A landscape with many valleys, sampled at points; each row gives a point and its height.
A ball rolls from a point to whichever of its 2 nearest points has the largest drop for the distance, and stops where none of them is lower. Distance is the straight distance between rows; heights are no part of it.
Q294: [127  70  97  61 142 119 150 154 183 123 114 132 123 110 146 112  86 130
 104 135 122 125  83 114 135 106 123 142 105  95 149 158 136 155 140 107
  67 175 197 113 137 115  94 138 153  95 152 114 146 134 119 137]  (h 3.65)
Q645: [106 102 114  95 135 165 132 112 154 128 142 126 147 105 155 127 138 126
 153  89 122 104  77 129  70  59 156 146 170  94 146 111 115 160 113 129
 132 129 141 184 118 147 104 163 133  90 150  75  69 131 127 162]  (h 4.11)
Q43: [129 128  79 180  87  75 123  86  98 156 162 165 115 124  94 109 136 167
 124 123 127 112 130 156 157 118  82 111 135 123  84 138 102 102 165 137
 144  98 119 193 137 114 172 130 116 146 112 139 144 112 118 141]  (h 3.20)
Q356: [ 63 126 125 114  94 133 125 121 136 155 126 151 149 146 137  83 142 127
 141 155 165  93 123 134 161 191 187 126  99 124 145 112 122 100 171 133
 163 158 119 116  98 166  81 128  91 100  94 140 122 113 140 144]  (h 4.97)
Q144: [ 82 151 166  81 141 155 121 168 162 108  81 114 164 131 127  73 154  88
 154  76 193 117 120 130 142 195 165 114  89 112 107 147  96 122 144 115
 119  69 118  94 119  97 104 155  91  98  70 167 111  98 121  90]  (h 4.38)
Q981: [171 138 139 120 130 172 157 137 153 122 102  93 163 160 113 109 165 118
 158 166 115 149 123  83  92 175 129 146 145 120 180 108 116  99 124 125
  55 136  67 137 134 111 118 122 175 135 120 113 120 213 110 196]  (h 1.49)
Q224: [151 105 167 128 158 146 115 150 140 101 142 112 149 105 125 109 117  97
 129  45 124 139 118 139 139 135 101 126 160 116 127 107  96 141 113 153
 137  93 175 105 148  57 122 183 152 131 178 153 123 113 101 106]  (h 3.44)
Q82: [117 150 190 139 157 150 161 122 100 115 113 108 100 180 129 144 154 132
 163 137 172  85 101 117 178 170  98 148 148 144 135 116 103 102 107  83
 142 132 127  89 114 138  82 140  91  96 149  62 124 165 130 124]  (h 6.92)
Q87: [129 149 101 143 120 180  86 163  82 133 106  82  85 107 124 189 161 110
 138 115  57 125 126 138 112 107 122 132 157 156 148 172 171  99 118 136
 121  93 104 110 140  73 182 118 166 145 169 195  89 129 138 123]  (h 6.14)
Q696: [133 108 132 142 116 132  74 175 110 133 164 135 161  76 142  97 123 100
 101  56 125 124 124 153 145 156 114 121 136 113 109 143  98 148 163 181
 114  61 174 108 134  70 138 207 149 135 147 176 127  94 128  88]  (h 3.67)
Q256: [106 128 141  64 102 125 143 132 173  97  97  83  97 146 105  92 126  90
 156  90 187  98 106 117 115 147  98 108 136 163 122 171 119 108 108  90
 107  53  68 134 143 108 115 105  97  94 105 112 108 182  97 143]  (h 4.34)
Q280: [154 147 114 170  89 122 119 141 105 161 138 158 189 121 134 161 124 173
 115 123  84 142 142 133 136 150 161 140  71 135 123 122 180 105 178 168
 167 118 162 118 119 122 164 171 151 174 124 217 118  82 161  91]  (h 5.23)
Q494: [101 108 105 161 159 165 110 127 151 134 140  99  52 114 133  83 156  38
 119 121 133 140 129 117 133 116 116 111 161 113  94 120  94 138 126 117
  76 121 123 161 191  81 141  75 105 160  91 157 150 155 106 139]  (h 4.07)
Q553: [133 121 153 129 108 151 155 120 139 121 125 109 139 154  79  81 175 118
 188 141 144 130 121 107 151 193 122 161 162 130 158  86  66  90 145 150
  87 146  97 143 153  98 117 109 148 116 119 122 145 165  90 171]  (h 0.82)
Q988: [ 66 105  65 155 121  55 140  88  80 163 143 171 104 129  78  82 122 128
 121 112 140 130  93 117 174 187 142 119  84 132  98 114 146 122 165 154
 177 159 158 153 120 124 156 111 124 129 144 185 142  84 125 146]  (h 3.85)
Q799: [122 112 122  98 118  98 174 129 113 146 127 150 131 147 167 143 102 167
 142 168 133 114 107 110 148 151 177 183 102 148 166  82 150 167 112 172
 185 143 134 100  79 183  94  93 115  76 157  98 154 139 152 137]  (h 2.75)
Q665: [ 46 121 156 154 109 119  65  90  70 164 151 123 121  92 104 119 155 135
 140 144  83 120 146 190 172 134 140 166 127 115 123 104  92 128 150 148
 107 236 138 102 129 159  98 105 167 100 109 138 173  92 130 123]  (h 3.98)
Q226: [193  87 119 122 189 153 166 153 167 123 146 148 142 185 150 103  90 134
 149 126 185 115  81 102 162 158 134 103 129 122 142  94 127 116 132 128
 127 112 178 101  96  87  85 182 147 120 179  78 122 156 131 168]  (h 7.07)
Q47: [107  58 125  59 150 102 126 185 142  88  92 128 101 120 133 131  93 131
 111 141  92 124 103 154 181 107  88 149 122  97 168 161 153 137 144  98
  68 228 202  63 144 118  94 135 174 103 166 101 148 131 112 101]  (h 3.28)
Q18: [ 91 112 122 122 138  95 143 102 131 120 115 139 153 132  65 111 103 102
  89  92 146 163 117 101 131 174 156  76  85 135 112 146 148  85 156  95
 132 182 181 121 146 119 136 148 137 160 153 180 136 101 124 121]  (h 4.88)
Q233: [ 98 150  73 192 136 152 105 115  74 163 125 103  77 108  97 138 184 110
 110 141  62 128 121 104 105 109 132 125 149 132 112 163 180  91 131 108
 125 118 115 170 146  99 180 136 162 196 149 179  88 143 125 144]  (h 6.27)
Q643: [ 92 135  86 140  72 109 121 111 126 172 149 152 143 119 130  90 130 135
 164 145 123 138 156 133 120 128 197 157 128 136 142  86 119 165 148 193
 179 159 102 171 127 157 140  82 120 116 105 156 143 106 134 163]  (h 4.53)
Q868: [170 195 132 155  92 160 104 142 113 115 115 116 136 120  77 159 152  95
 151 128 114 169 190 136  86 127 135  89 140 164 133 172 144  65 151 135
 116  93  57 129 135  93 178  90 148 169 117 188 109 105 123 115]  (h 5.91)
Q700: [150 154 201 150 113 136  88 129  87 107 122 130 199  95 142 134 160 160
 119  95 107 120 155 155 142 173 105 168 123 111 133 108  86 135 127 159
 101 101 141  84 115 117 129 204 149 122 127 131 148 114 133  80]  (h 4.09)
Q48: [137 144 189 133 119 161  98 109 142 124 146 138 228  97 133 104 178 117
 101 103 121 149 151 115  83 116 158 134 156  78 160 114  76 119 163 145
  76 122 125 146 118 139  90 220 162 136 117 103  94 124 121 137]  (h 4.36)
Q437: [175 192 137 147 109 136  95 134  90 123 146 100 150  83 114 142 169  93
 108 122  85 184 211 123  51 127 110 103 142 125 138 148 130 137  98 161
 128  78  56 150 128 115 175 108 154 185 108 177 112 123 136 106]  (h 5.80)
Q329: [120 138 105 177 100 122 121 125 137 127 143 141 138 131 155  39 151  78
 162 169 178 127 196 150 164 117 168  91 134 134 117 122  95 161 169 167
 149  68  70 189 156 136 161 116  56 156  43 154 121 106 118 166]  (h 4.98)
Q982: [157 120 110 123 170 123 164  97 164 125 157 137 146 141 139 139  85 132
  67 116 160 144 113  79  78  84 162  70  95 122 110 132 169 158  87  94
 180 106 158 138 107 167 120 174 133 148 157 119  98 129 143 151]  (h 2.88)
Q107: [151  99 104 103 114  76 139 151 146 107 115 157 180 149  76 106 102 162
  85 143 129 147 107  94 145 196 151  92  96 148 181 144 158  82 192 135
 123 145 140  94  91 104 119 182 168 139 171 130 143 147 132 149]  (h 3.45)
Q225: [145  75 136  88 158 157 124 179 138 106  89 119  92 134 167 186 117 131
 165 126  99  99  97 160 162  67 116 160 166 113 160 132 148 114 137  99
  56 179 188  75 144 115 114 108 170  98 157  98 124 120 126 111]  (h 2.74)
Q977: [113 124 131  82 142 140 166 101 150 124 124  84 136 140 149 122 115 109
 139 100 132 130 136  88  35  95 169 168 139 123 128  99 124 202  49 120
 171  95  73 167 128 166 108 120 115  97 116  84  97 169 137 161]  (h 3.68)
Q936: [166 143 129 159 136 175 153 111 169 127 145 138 121 153 176 169 120  96
 115 166 154 155 185 105  94  48 133  84 129 134  95 128 139 115 118  75
 109 128 111 161 167 164 128  57  76 174  89  93 142 133 143 120]  (h 5.89)
Q795: [ 95 107 107 154 118  99 131 101 116 139 119 161 181 112 113 124 111 147
 121  79  97 148 100 126 142 148 149 132  75 114  92 125 159 109 168 117
 130 166 211 148 149 123 151 167 150 164 131 194 119  74 149 102]  (h 5.06)
Q610: [ 72 139 170  53  94  99 134 137 158 112  83 144 193 161 137  94 111 125
 142  79 184 108 127 132 136 205 162 109  80 137 145 135 118 132 154 117
 187  79 114  90 108 134  90 140  70  80 104 133 120 124 149  94]  (h 4.52)
Q317: [ 77 118  95 132  84 135 123 158 137 145 122 150 150 152 160 113 131 120
 149 134 150 116 112 154 171 164 148 106  83 138 121 147 153  98 177 125
 154 120 163 134 143 115 114 118  66 135 108 189 127 103 157 114]  (h 5.13)
Q102: [127 157 106 154 138 120 118 102  90 135 151 122  92 112 138 159 140 147
 100 153  99 128 132 142 103 103  82 135 145 126 114 142 127 156  76 121
 146 105 103 150 128 141 164 107 119 144 145 101 138 156 137 125]  (h 2.37)
Q128: [129 122 164 137 148 148 124 136 148 115 164 123 109 127 131  67 115  60
 142 126 184 149 161 140 151 156 146  96 161 150 117  83  78 146 114 163
 137 137 116 115 147 105 110  96  94 131 101 131 155 127 105 129]  (h 3.22)
Q886: [148 127 110 107 119 112 158 134 114 124 139 119 106 136 148 128  96 144
 129 146 142 132 139 115 129 155 135 163  94 166 133  97 145 194  75 191
 189  80 105 115  94 154 145  84 112  90 139 130 151 132 143 135]  (h 2.29)
Q78: [ 93 134 150  83  60  67 128 102 145 123 130 147 199 125 113  92 130 139
 128  73 139 126 139 138 100 149 159 120 116 133 147 136  97 135 173 141
 173  80 100 139 116 148 109 164 108  99 108 123 124 135 148 121]  (h 4.62)
Q989: [ 92 118 113  84 130 120 136 144 142 115  81 102  98 132  58 120 138 112
 129 120 126 113  79 113 124 155 124 107 128 131 164 189 156  76 136  87
  79 155 115 106 137  96 107 140 168 113 149 143 116 157  93 143]  (h 3.91)
Q825: [107 135 175  96  81 113  70 114 104 135 131 102 156  84  87 140 143 144
 131 114  96 140 164 192 130 131 137 152 140 132 157 140  91 138 138 161
  91 192  95  93 117 136 107 125 169  66 124 118 174 118 108 104]  (h 4.29)
Q186: [185 146 118 172 104 112 120 129 109 155 123 138 162 101 128 174 118 195
 135 125  61 134 145 124 118 122 110 187  83 117 113 102 170 149 138 198
 152 112 151 134 120 131 201 130 159 152 127 193 117  78 137 109]  (h 5.37)
Q821: [139  80  76  97 150 168 136 149 189 134 135 121 100 116 180 119 121 131
 109 119 125 105  72 122 118  82 124 138 122  92 115 153 131 151 115 118
  49 101 173 145 140 112 121 137 152  99 122 122 114 136 118 151]  (h 3.99)
Q792: [ 94 113 113 109  83  98 132 111 179 129 135 155 149 142 119  37 114  95
 158 117 202 118 154 144 159 146 185  73 109 134 102 133  96 133 184 140
 140  97 100 163 141 134 130 106  86 111  57 148 130  84 112 169]  (h 5.17)
Q81: [205 152 153 124 148 126 149 142 147 112  92 115 120 155 114 157 127 165
 118 189 141 161 142 108 136 160 107 116 117 135 146 139 137  98 107 109
  70 164 112  83 107 125 128 123 168 136 131 103 162 178 129 130]  (h 2.94)
Q722: [108 124 113  70 113 162 108 153 185 102 104 102 104 130 106 123 134  84
 129 102 160 108  96 130 104 129 128  69 134 137 145 196 153  74 140  82
  77  66 101 110 128  88 125 126 118 109 137 144  86 151 114 140]  (h 4.15)
Q100: [ 93 127 100 138 105  90 114 104 118 150 161 138 109 106 150  40 137 102
 121 165 163 139 172 129 140 144 160 125 124 131 120  93  95 212 132 204
 171  97  75 170 129 172 158  87  82 118  68 145 148 121 121 154]  (h 4.77)
Q104: [166 120 153  88 106 107  75 174  95 106 109  95 139 109 104 143 149 127
  96 178  87 160 156 159 118 149  85 125 180 144 220 161 119 147 111 147
  84 162  53  86 105 127 109 125 165 101 166  80 164 204 110 120]  (h 4.57)
Q699: [122 156 123 189 149 159 120 119  83 166 106 150 104 124 175 141 181 154
 108 225 109  92 110  95 161 146 129 163 103  99 107 119 148 104 138 103
  68 157 158 125 118 181 112 136 129 134  90 132 114 135 123 133]  (h 6.29)
Q742: [141 130 107 106 128  99 167 115 145 139 120 142 113 152 170 174  89 182
  74 202 130 128 126  91 105  89 131 117  96 144 130 151 178 141 108  80
 147 147 122 128 106 187 120 104 111 159 128  81 150 166 159 119]  (h 3.21)
Q228: [132 124 111 103 134 123 132 150 146 124 109 137  65 157 112 189 102 137
 135 196 126 106 107 130 137  92 137  87 148 146 174 178 190  64 159  65
 111 210 133  98 110 143 106 101 143 127 162  99 110 140 139 138]  (h 1.97)
Q629: [151 142 141 135 140  81 141  77 142 101 142 130 138 115 102 108 112 139
  97  72 157 131 139  95  86 117 130  98 110 123  97 114 121 157  84 120
 183  64 126 144 117 159 137 162 110 125 124 121 101 119 121 133]  (h 2.49)
Q45: [148 146 139 112 115 130 126 170 146 110  98 135 162 141 117 150 115 168
 102 162 138 128 119 122 158 189 135 117 112 160 167 154 163  83 156 135
 120 128 114  58  89 120 119 147 139 127 146 139 153 144 141 108]  (h 3.25)
Q71: [152 151 171 126  96 152 105 116 164 128 145 139 222  97 157 128 138 109
 135  60 113 150 175 129  59  93 167 125 163  86 146 102  95 141 141 139
 156 103 119 158 128 131 109 190 129 151 101 139  81 110 148 118]  (h 4.49)
Q898: [127 166 122 210 137 170  82 118  50 159 131 125 127 111 103 146 173 120
 111 162  76 133 139 110 119 146 151 124 156 130 133 130 163  89 135 127
 133 160 145 129 124 127 139 164 175 195 157 173  95 129 138 132]  (h 6.37)
Q876: [ 60 135 152 136 110 135 106 109 112 155 131 152 172 126 136 108 164 154
 110 137 133  99 100 141 168 174 157 137 102  94 132 121 109 116 181 122
 116 155 177 118 102 151  76 199 134 108 109 134 116 110 140 132]  (h 4.84)
Q524: [149 140 110 183 151 194 160 138 143 154 130 138 126 156 178 130 158 113
 130 194 145 128 113  66 127 135 179 133  92 115 114  99 174 104 130 115
  95 147 142 138 130 158 115 121 130 167  98 151 111 151 130 147]  (h 6.16)
Q62: [132 158  95 139 105 165 152 153 140 135 116 122 113 146 182 106 150 153
 156 178 186  82 130 124 168 153 122 149  87 142 121 132 140 123 132 145
 120  73 107 135 122 155 135 105  71  77  77 132 113 131 126 138]  (h 3.97)
Q430: [154 117 100 137  77 131 151 136 155 146 161 151 125 147 186 128  96 130
 161 179 168 136 179 163 153  92 129 134 113 170 118 104 133 148 143 182
 167 110  91 166 142 156 143  33  60 125  98 117 154 115 155 127]  (h 3.66)
Q138: [199 124 142 159 129 118  81 115 122 130 140 153 157  73 135 158 108 171
 111 112  56 155 147 164  98  75  66 156 160  84 116 108  93 159 123 162
  95 164 146 154 133 141 175 123 191 152 145  91 147 104 125 132]  (h 6.65)
Q566: [179 123 139 157 144 159 141 155 146 150 151 167 155 167 178 125 127 177
 166 139 203  88  91 123 178 145 102 119 136 112 134 102 120 110 164 126
 129  93 173 115  94 122 109 183 112  98 159  85 102 130 140 142]  (h 7.03)
Q974: [126  92  70  78 108  61 164 140 150 119  92 131 117 152  41 110 105 157
 119 134 127 125  70  92 134 160 110 105 115 140 160 177 150  67 181 113
 112 133 112 132 125  88 140 138 169 136 161 138 126 180 110 180]  (h 3.69)
Q241: [120 103 144 109 150 110 131 137  81 140 143 117 104 127 115 134 106 142
 142 156 113 124 127 135 151 147 146 169 154 147 171  79 128 184  89 172
 166 210 135  73  89 160  88 103 154  75 194  92 164 135 116 123]  (h 3.17)
Q218: [149 155 135 134 102 157 112 173 105 109 123  97 120 116  64 157 123  89
 169  89  95 151 164 145 111 137 141 106 162 155 149 148 147  68 140 161
 164 107  93 109 134  54 155 129 147 166 160 202 105 101 129 119]  (h 6.01)
Q465: [170 115 136 106 111 122 101 139 121 109 118 121 154  70 132 150  91 172
 139  69  67 143 119 170 109  72  83 191 141 118 128 119 102 179  98 175
 122 128 139 122 121 106 175 118 173 101 147 125 154  92 123 101]  (h 6.74)
Q159: [141 164 125 134 127 162 142 152 136 118 106 116 132 148 144 102 147 138
 161 113 181 100 128 121 145 178 150 132  97 137 120 128 145 124 125 151
 158  60 116 115 105 107 144 148 103 106 105 158  95 108 127 112]  (h 4.20)
Q731: [146 111 136 145 127 171 134 107 169 132 144 158 181 116 169 143 134 143
 176  79 108 128 117 149  88  60 163 148 150  86 124  87 118 133 139 130
 145 130 168 184 137 139 116 151 125 132 124 102  79  89 148 142]  (h 4.33)
Q653: [143 114 137 105 204  85 129 124 120  78  62 104  84 132  68 153 132 157
 132  97  63 135  95 127 127  89  69 180 157 111 120 152 146 126 107  85
  75 187 166 128 150 114 152 169 218 147 168  45 116 165 108 141]  (h 4.10)
Q219: [108 111 159  89  68  76  83 139 104 129 118 113 178  97 106 118 151 154
  78 153  69 162 165 156 125 155 106 160 146 132 203 147  86 164 150 172
  93 170  82  97 111 153 109 134 154  91 155  89 187 171 118 104]  (h 4.44)
Q207: [152  72 122 110 160 135 122 160 146 110 177 120 128 102 133 122  72  79
 136  42 131 151 117 161 123  76  98 113 170 121 113 119 109 190  77 167
 168 108 174 122 155  69 129 120 123 119 181 140 133  95 117 107]  (h 3.08)
Q450: [125 159 139 133  90  93 123 101  86 126 135 127 129 113  97 144 139 157
 139 115 103 117 136 143 125 124  92 137 164 145 136 136 113 109 129 135
 160 103 102 144 127 118 145 141 121 128 141 130 131 136 136 126]  (h 2.82)
Q231: [145 165 173 165 127 129 114 101  94 141 154 135 129 162 141 121 158 162
 159 155 183 100 126 136 170 161  93 130 159 134 123 102  73 110 135 115
 128 114 122 109  87 152  97 159 107  81 123  70 117 127 126 139]  (h 6.97)
Q969: [ 69 121 168 128 130 130 104 136  52 140 128 119 101 129 109 159 132 129
 170 125  88 105 121 179 171 124 134 171 164 139 159 113 124 130 103 131
 149 216 144  88 131 146 101 103 154  90 159 126 155 118 132 107]  (h 3.58)
Q758: [101 107 108 151 165 142 156 137 153 117 134 115  79 141 112  92 105  50
 131 111 153 159 113 103 145 152 137  96 109 137  85 117 146 125 124 102
 116 133 156 149 183  81 149  97  96 174 106 181 141 126 116 112]  (h 4.45)
Q111: [138 104  97  99 150 150 111 176 114 128 107 119  68 136 112 182 108 140
 168 160 107 103  79 160 154 102 129 124 164 141 162 164 182  84 151 121
  97 187 158  89 110 109 132 106 188  96 189 134 107 103 126 142]  (h 1.99)
Q243: [123 117 109 140 151 119  92 143  71 136 166 128  91  96 137 178 114 140
  93 126  59 127 125 157 117  55  84 139 183 126 124 141 144 178  72 144
 166 145 149 124 135 121 144 130 148 156 185 111 138 134 131 125]  (h 1.63)
Q711: [ 51 138 149 153 156 135 136 103 126 143 130 150 116 120 157  88 156  92
 124 143 147 109 122 128 158 147 170 145  70  99  73 112 116 140 143  99
 113 181 181 121 139 171  92 124  73 119  45 168 136  72 127  85]  (h 6.53)
Q204: [108 104  68 172 115  36 138  81 105 159 160 168 104 133  77  74 114 132
  89 118 125 138 129  92 172 164 101  88  94 128  91 110 128 116 185 143
 159 104 122 174 147 111 190 115 112 178 134 175 170 129 101 125]  (h 3.54)
Q532: [ 70 128 140 108  89  64 118  73 112 142 144 162 182 108 128 107 163 175
 112  98 124 101  96 135 128 144 139 151 115 106 125 114  69 148 163 136
 145 104 126 159 103 168  92 194 118  83 110  96 121 123 140 149]  (h 4.72)
Q118: [ 56 123 157 115 165 125 150  85 147 129 123 117  89 129 141  91 147  96
  89 135 149 104 107  92 117 132 117 156  95  96  81 125  84 145 110  70
  80 160 146 137 154 157  75 114  84 125  55 110 147 124 102 106]  (h 6.66)
Q320: [ 59 115  49 126 101  79 134  95 106 161 139 140  96 117  86 100 107 129
 150 137 129 127 132 168 142 119 176 128  98 143 105 136 152 151 145 158
 187 171 128 177 135 157 150  71 110 108 112 178 133  66 141 137]  (h 4.21)
Q536: [ 81 161 164 162 168 166 106 130  96 158 127 133  83 121 156 119 160 119
 117 181 146  87 121 132 173 167 139 145  89  97  88 122 124 107 132 118
  84 170 170  74 111 160 100 131 114 106  74 160 138  68 100 106]  (h 6.42)
Q445: [111  96 103 137 112  93 161 140 117 126 157 146 107 170  83 127  88  86
 176  99 129 151 125 154 167 134 105  87 156 168 124 111 128  92 153 137
 190 167 157 148 169  79 129  89 110 174 183 162 149 114 131 133]  (h 4.35)
Q311: [162 153 125 137 141  72 147  86 116 113 127 125  98 143  68 100 104 132
 145  78 163 119 146  93 130 161 134 108 109 139 107 108 134 126 100 164
 218  60 112 134  94 140 151 139 129 121 138 154  89  80 106 149]  (h 2.10)
Q236: [147 136 146  88 108 152 152 144 172 102  72 107 134 143 161 145 171 138
 147 174 110 115 102 104 122 146  92 172 136 108 184 139 113  99 144  94
  34 141  91 111 146 119 107 118 134 109 106  92 132 203 119 154]  (h 2.03)
Q299: [128 134 149 176 105 128  82 151  86 136 150 140 141  96 175 139 148 149
 107  93 116 107 133 179 169 149  79 131 133 129  84 141 109 147 144 147
 110  55 152 115 140  97 148 181 102 128 111 151 146 103 141  87]  (h 3.90)
Q344: [181 158 114 178 153 190 160 118 150 137 143 137 131 170 158 151 124 121
 134 169 174 138 159  98 100  94 162  87 114 137  99 114 169 109 116 120
 130 114 125 152 120 152 139 116 113 157 113 119  94 115 141 155]  (h 6.04)
Q155: [109 106  92  76 130 126 134 163 144 139 112 149  94 131 181 192  97 158
  92 197 109 104  85 115 120  68 142 110 132 115 170 174 201 124 134  71
 126 183 156 113 109 157  97 136 130 130 150 108 110 169 159 134]  (h 2.66)
Q477: [122 101 110  70  84 149 166 165 176 141 125 150 153 155 197 158  89 151
 145 179 138 120 111 123 123  97 167 150 106 149 169 118 162 136 134 138
 175 126 120 125 114 166  94  71  81 109 139 112 136 146 158 131]  (h 3.16)
Q810: [147 130 139  85 145  90  87 164  93 104 112  88 115 115  90 174 121 139
  63 153  70 161 149 137 106 106  96 114 153 149 169 184 151 157  80 121
 108 167  91  70 118 115 137 136 197 134 174 103 166 196 106 101]  (h 4.71)
Q933: [142 118 102 144  79 107 149 125 135 138 163 141 101 162 124 142  86 116
 164 159 137 151 152 151 146  87 104 101 150 180 130 112 136  99 149 141
 184 132 106 175 165 112 156  39  84 174 147 130 159 124 139 141]  (h 4.04)
Q903: [118 145 165 155 172 154 185  99  87 116 121  92  81 183 147 125 147  97
 162 150 151 107 125  88 168 151  87 168 147 156 105  87 109 122  69  68
 152 109 122 119 154 139  95  98  64 138 118  76 139 189 145 122]  (h 6.85)
Q751: [135 116 143 113 135 146 138 155 151 122 150 125 120 145 175  90  90  91
 110 155 169 140 152 110 157 183 153 124 103 165 137  81 128 178  99 179
 190 105 102  86 105 133 125  93  74 127 123 128 170 158 137 135]  (h 2.76)
Q461: [120 131 130  82 116  97 142  84 152 141 131  95 145 140 133 111  98 108
  72 129 136 153 160  79  31 113 159 104 125 138 141 104 138 185  74 116
 183 112  68 150 117 179 116 130 135 145 150  90 121 192 123 191]  (h 3.43)
Q881: [163 134 121 151 200 123 137  90  84 108 116 132  87 117 115 190 139 162
 158 140  77 110 111 138  88  85  60 202 153  99  97 130 103 158  42  99
  93 129  96 172 113 151 163  78 160 123 135  20 138 132 130 114]  (h 3.46)
Q94: [143 116 139 112 154 153 142 143 177 106 122 121 138 141  94 106 106  85
  99 103 174 164 123 113 127 163 156  65 103 138 116 143 142  84 134 106
  99 144 155  92 133  88 127 128 138 143 129 168 147 116 103 114]  (h 4.73)
Q667: [145 142 124 139 150 152 142 136 136 124 150 130  86 155 151 186  93 115
 121 143 147 145 167 139 134  57 120  90 133 165  92 149 157 111  98  79
 137 135 115 115 146 137 137  49  70 152 115 120 149 107 145  73]  (h 5.71)
Q184: [116 128 129  76 121 124 172 110 171 131 128 131 148 150 160 153  91 144
  74 156 160 129 119  81  55  90 181  87 105 142 144 134 181 162 105  88
 188 122  94 135  93 191 109 142 112 126 140  85  98 156 154 152]  (h 3.18)
Q345: [155 159 123 166  88 113 111 144 120 120 125 131 161  92 143 179 129 161
 143  74  65 145 173 157  97 103 113 176 107 121 108 129 145 155 126 180
 183  74 104 151 151 121 182 137 105 168  92 200 100  78 161  84]  (h 5.53)
Q794: [143 156 136 158 177  95 129  59 118 113 104 131 100 122  75 157 151 154
 111 126 101 111 105 138  80  99  67 148 143 106  67 158  92 103  74  46
 109 116 103 182 128 150 163  93 134 134 110  36 140 137 109 114]  (h 3.00)
Q855: [156 142 171 162 162 114 125  86 123 108 113 155 118 132 117 167 150 180
 123 118 123 103 117 153 129  85  66 146 160 121  86 132  78  93 120  54
  79 144 143 153 140 147 132 132 115 121 101  45 131 117 123 117]  (h 3.38)
Q661: [126 112 140 142 109 169 128 162 146 140 145 139 168 156 132  65 165 121
 159 137 173 111 105 111 168 182 126 134 152 117 159  88  61  92 179 158
 107  89 108 147 124  82 106 160 106 128 118 115 132 161 105 163]  (h 1.40)
Q245: [198 136 117 156 135 104 105 116 130 147 157 139 146  93 115 130 114 153
  72 162  99 187 148 110  97 117 102 109 128 106 134 113 123 142 128 158
  84 150 131 135 123 117 161 135 196 165 149 138 158 143 117 134]  (h 6.55)
Q676: [166 173 126 170 108 137  97 137 106 117 107 107 148  67 115 150 160 125
 125  69  63 157 167 126  70 110  98 160 123 107 107 157 127 126 124 160
 101  73  99 156 150  90 196 136 159 183  97 190  98 104 131  87]  (h 5.68)
Q354: [114  97  99 149 137 128 104 152  95 139 194 128  98 113 146 161  89  95
  98  89  97 139 140 169 129  55 107  84 168 145 123 130 144 178  91 159
 215 131 164 129 147 108 135 120 109 163 191 153 124 102 141 114]  (h 2.43)
Q397: [134 133  93  97  96 170 143 170 171 129 116 123 103 116 217 156 126 132
 113 176 133 102 120 118 120 112 136 148  90 121 150 158 160 143 112 122
  98  96 110 113 125 146 115  81  91 108  99 141 135 159 136 118]  (h 3.60)
Q729: [140 130 178 140 130 137 115 100 132 119 130 133 189 102 122 109 158 159
 116  94 107 134 115 113 124 145 109 171 133  89 137  85  72 137 140 151
  77 130 157 134 132 119 125 197 168 133 125 112 128 127 110 131]  (h 4.23)
Q359: [122 158 121 143 110 128 128 143 139 127 119 142 128 151 135 154  98 114
 159 112 169 137 160 186 172 126 140  74  83 162  66 163 155  83 156  87
 140 126 141 107 148 119 136  91  76 122  78 177 139  67 159  89]  (h 5.32)
Q486: [106 129 139 107 171 115 112 118 114  93  64  87  84 124  69 165 157 122
 111 104  76 116  88 129 112 101  87 123 166 123 142 180 155  90 119  51
  67 152 143 120 151 101 147 158 174 149 155 101 109 176 110 124]  (h 4.19)
Q257: [109 112 154 139 171  95 118 107  94 100 104 134 109 107  80 150 130 171
 130  84  81 106  93 166 144  91  68 168 159 112 101 134  92 123 113  89
  92 176 169 136 148 134 136 149 164 125 141  65 143 100 109 118]  (h 3.75)
Q618: [114 140 133 146 105 161  81 136 137 136 156 127 125 103 117  92 163  63
 136 131 143 156 174 156 118 117 151  93 188 133 121 130  76 120 151 151
  93 124  92 148 163  98 125 100 115 136  97 159 134 118 100 148]  (h 3.61)
Q308: [132 122 104  92 144  84 157 136 141 101 128 109 113 150 103 123  77 115
 147  76 174 142 150 135 125 129 130  92  82 165 115 140 159 169  91 165
 235  65 123 115 116 116 159 113  98 115 142 169 103  69 140 121]  (h 1.47)
Q222: [165 162 134 211 140 123 100 100  81 152 160 148 137 109 116 110 152 119
  79 177 112 171 166  86 112 172 130  98 131 119 117  97 128 116 137 146
 110 147 120 134 116 139 154 151 158 185 131 162 143 140 129 122]  (h 6.47)
Q131: [202 133 138  97 178 149 152 154 142 116  89 106  98 155 168 171 135 173
 155 170 110 120 105 107 131 138 103 178 129 110 146 129 133 120 100 114
  48 134 123 105 120 124 128 141 178 110 123  82 132 194 142 151]  (h 2.54)
Q967: [131 144 126 146 158 144 147 108 129 126 153 144  85 161 127 136  78 103
 151 141 210 133 179 155 150  92 156  64 116 181  67 152 166 114 115  93
 163 139 124 134 124 157 122  67  75 122 101 124 137  58 148 101]  (h 5.52)
Q862: [ 97 116 132  78 129 120 155  95 145 139 127  97 149 121 114 101 127 115
 145  80 134 114  98  84  56 110 169 164 148 103 150  89 112 190  90 132
 187 130 117 141  95 150  89 165 150  81 168  80  79 155 117 169]  (h 3.89)
Q305: [ 84 120 197 147 203 150 176  93 103 105 108 102 103 147 140 141 158 102
 116 131 137 109 118  87 134 138 105 180 129 115  98  86  87 144  70  60
 102 167 149 123 154 161  71 126  91 129  90  82 144 155 124  87]  (h 6.76)
Q7: [163  89  89 107 166 212 140 165 202 126 136 111 121 143 203 144 118 108
 141  92 161 120  99 134 111  71 142  99 129 104 118 134 150 146 114 111
 103  61 178 139 138  99 114 153 107  94 145 108  79 116 135 146]  (h 4.28)

For each start below, name the point where the ball stops.
Q344 | Q886
Q989 | Q553
Q645 | Q308
Q7 | Q228
Q48 | Q243
Q566 | Q886
Q792 | Q243
Q186 | Q886
Q233 | Q886

Two balls start at each pair of points below. Name the first point that both come to, or write none.
Q699 and Q898 | Q886
Q256 and Q610 | none
Q245 and Q219 | Q886
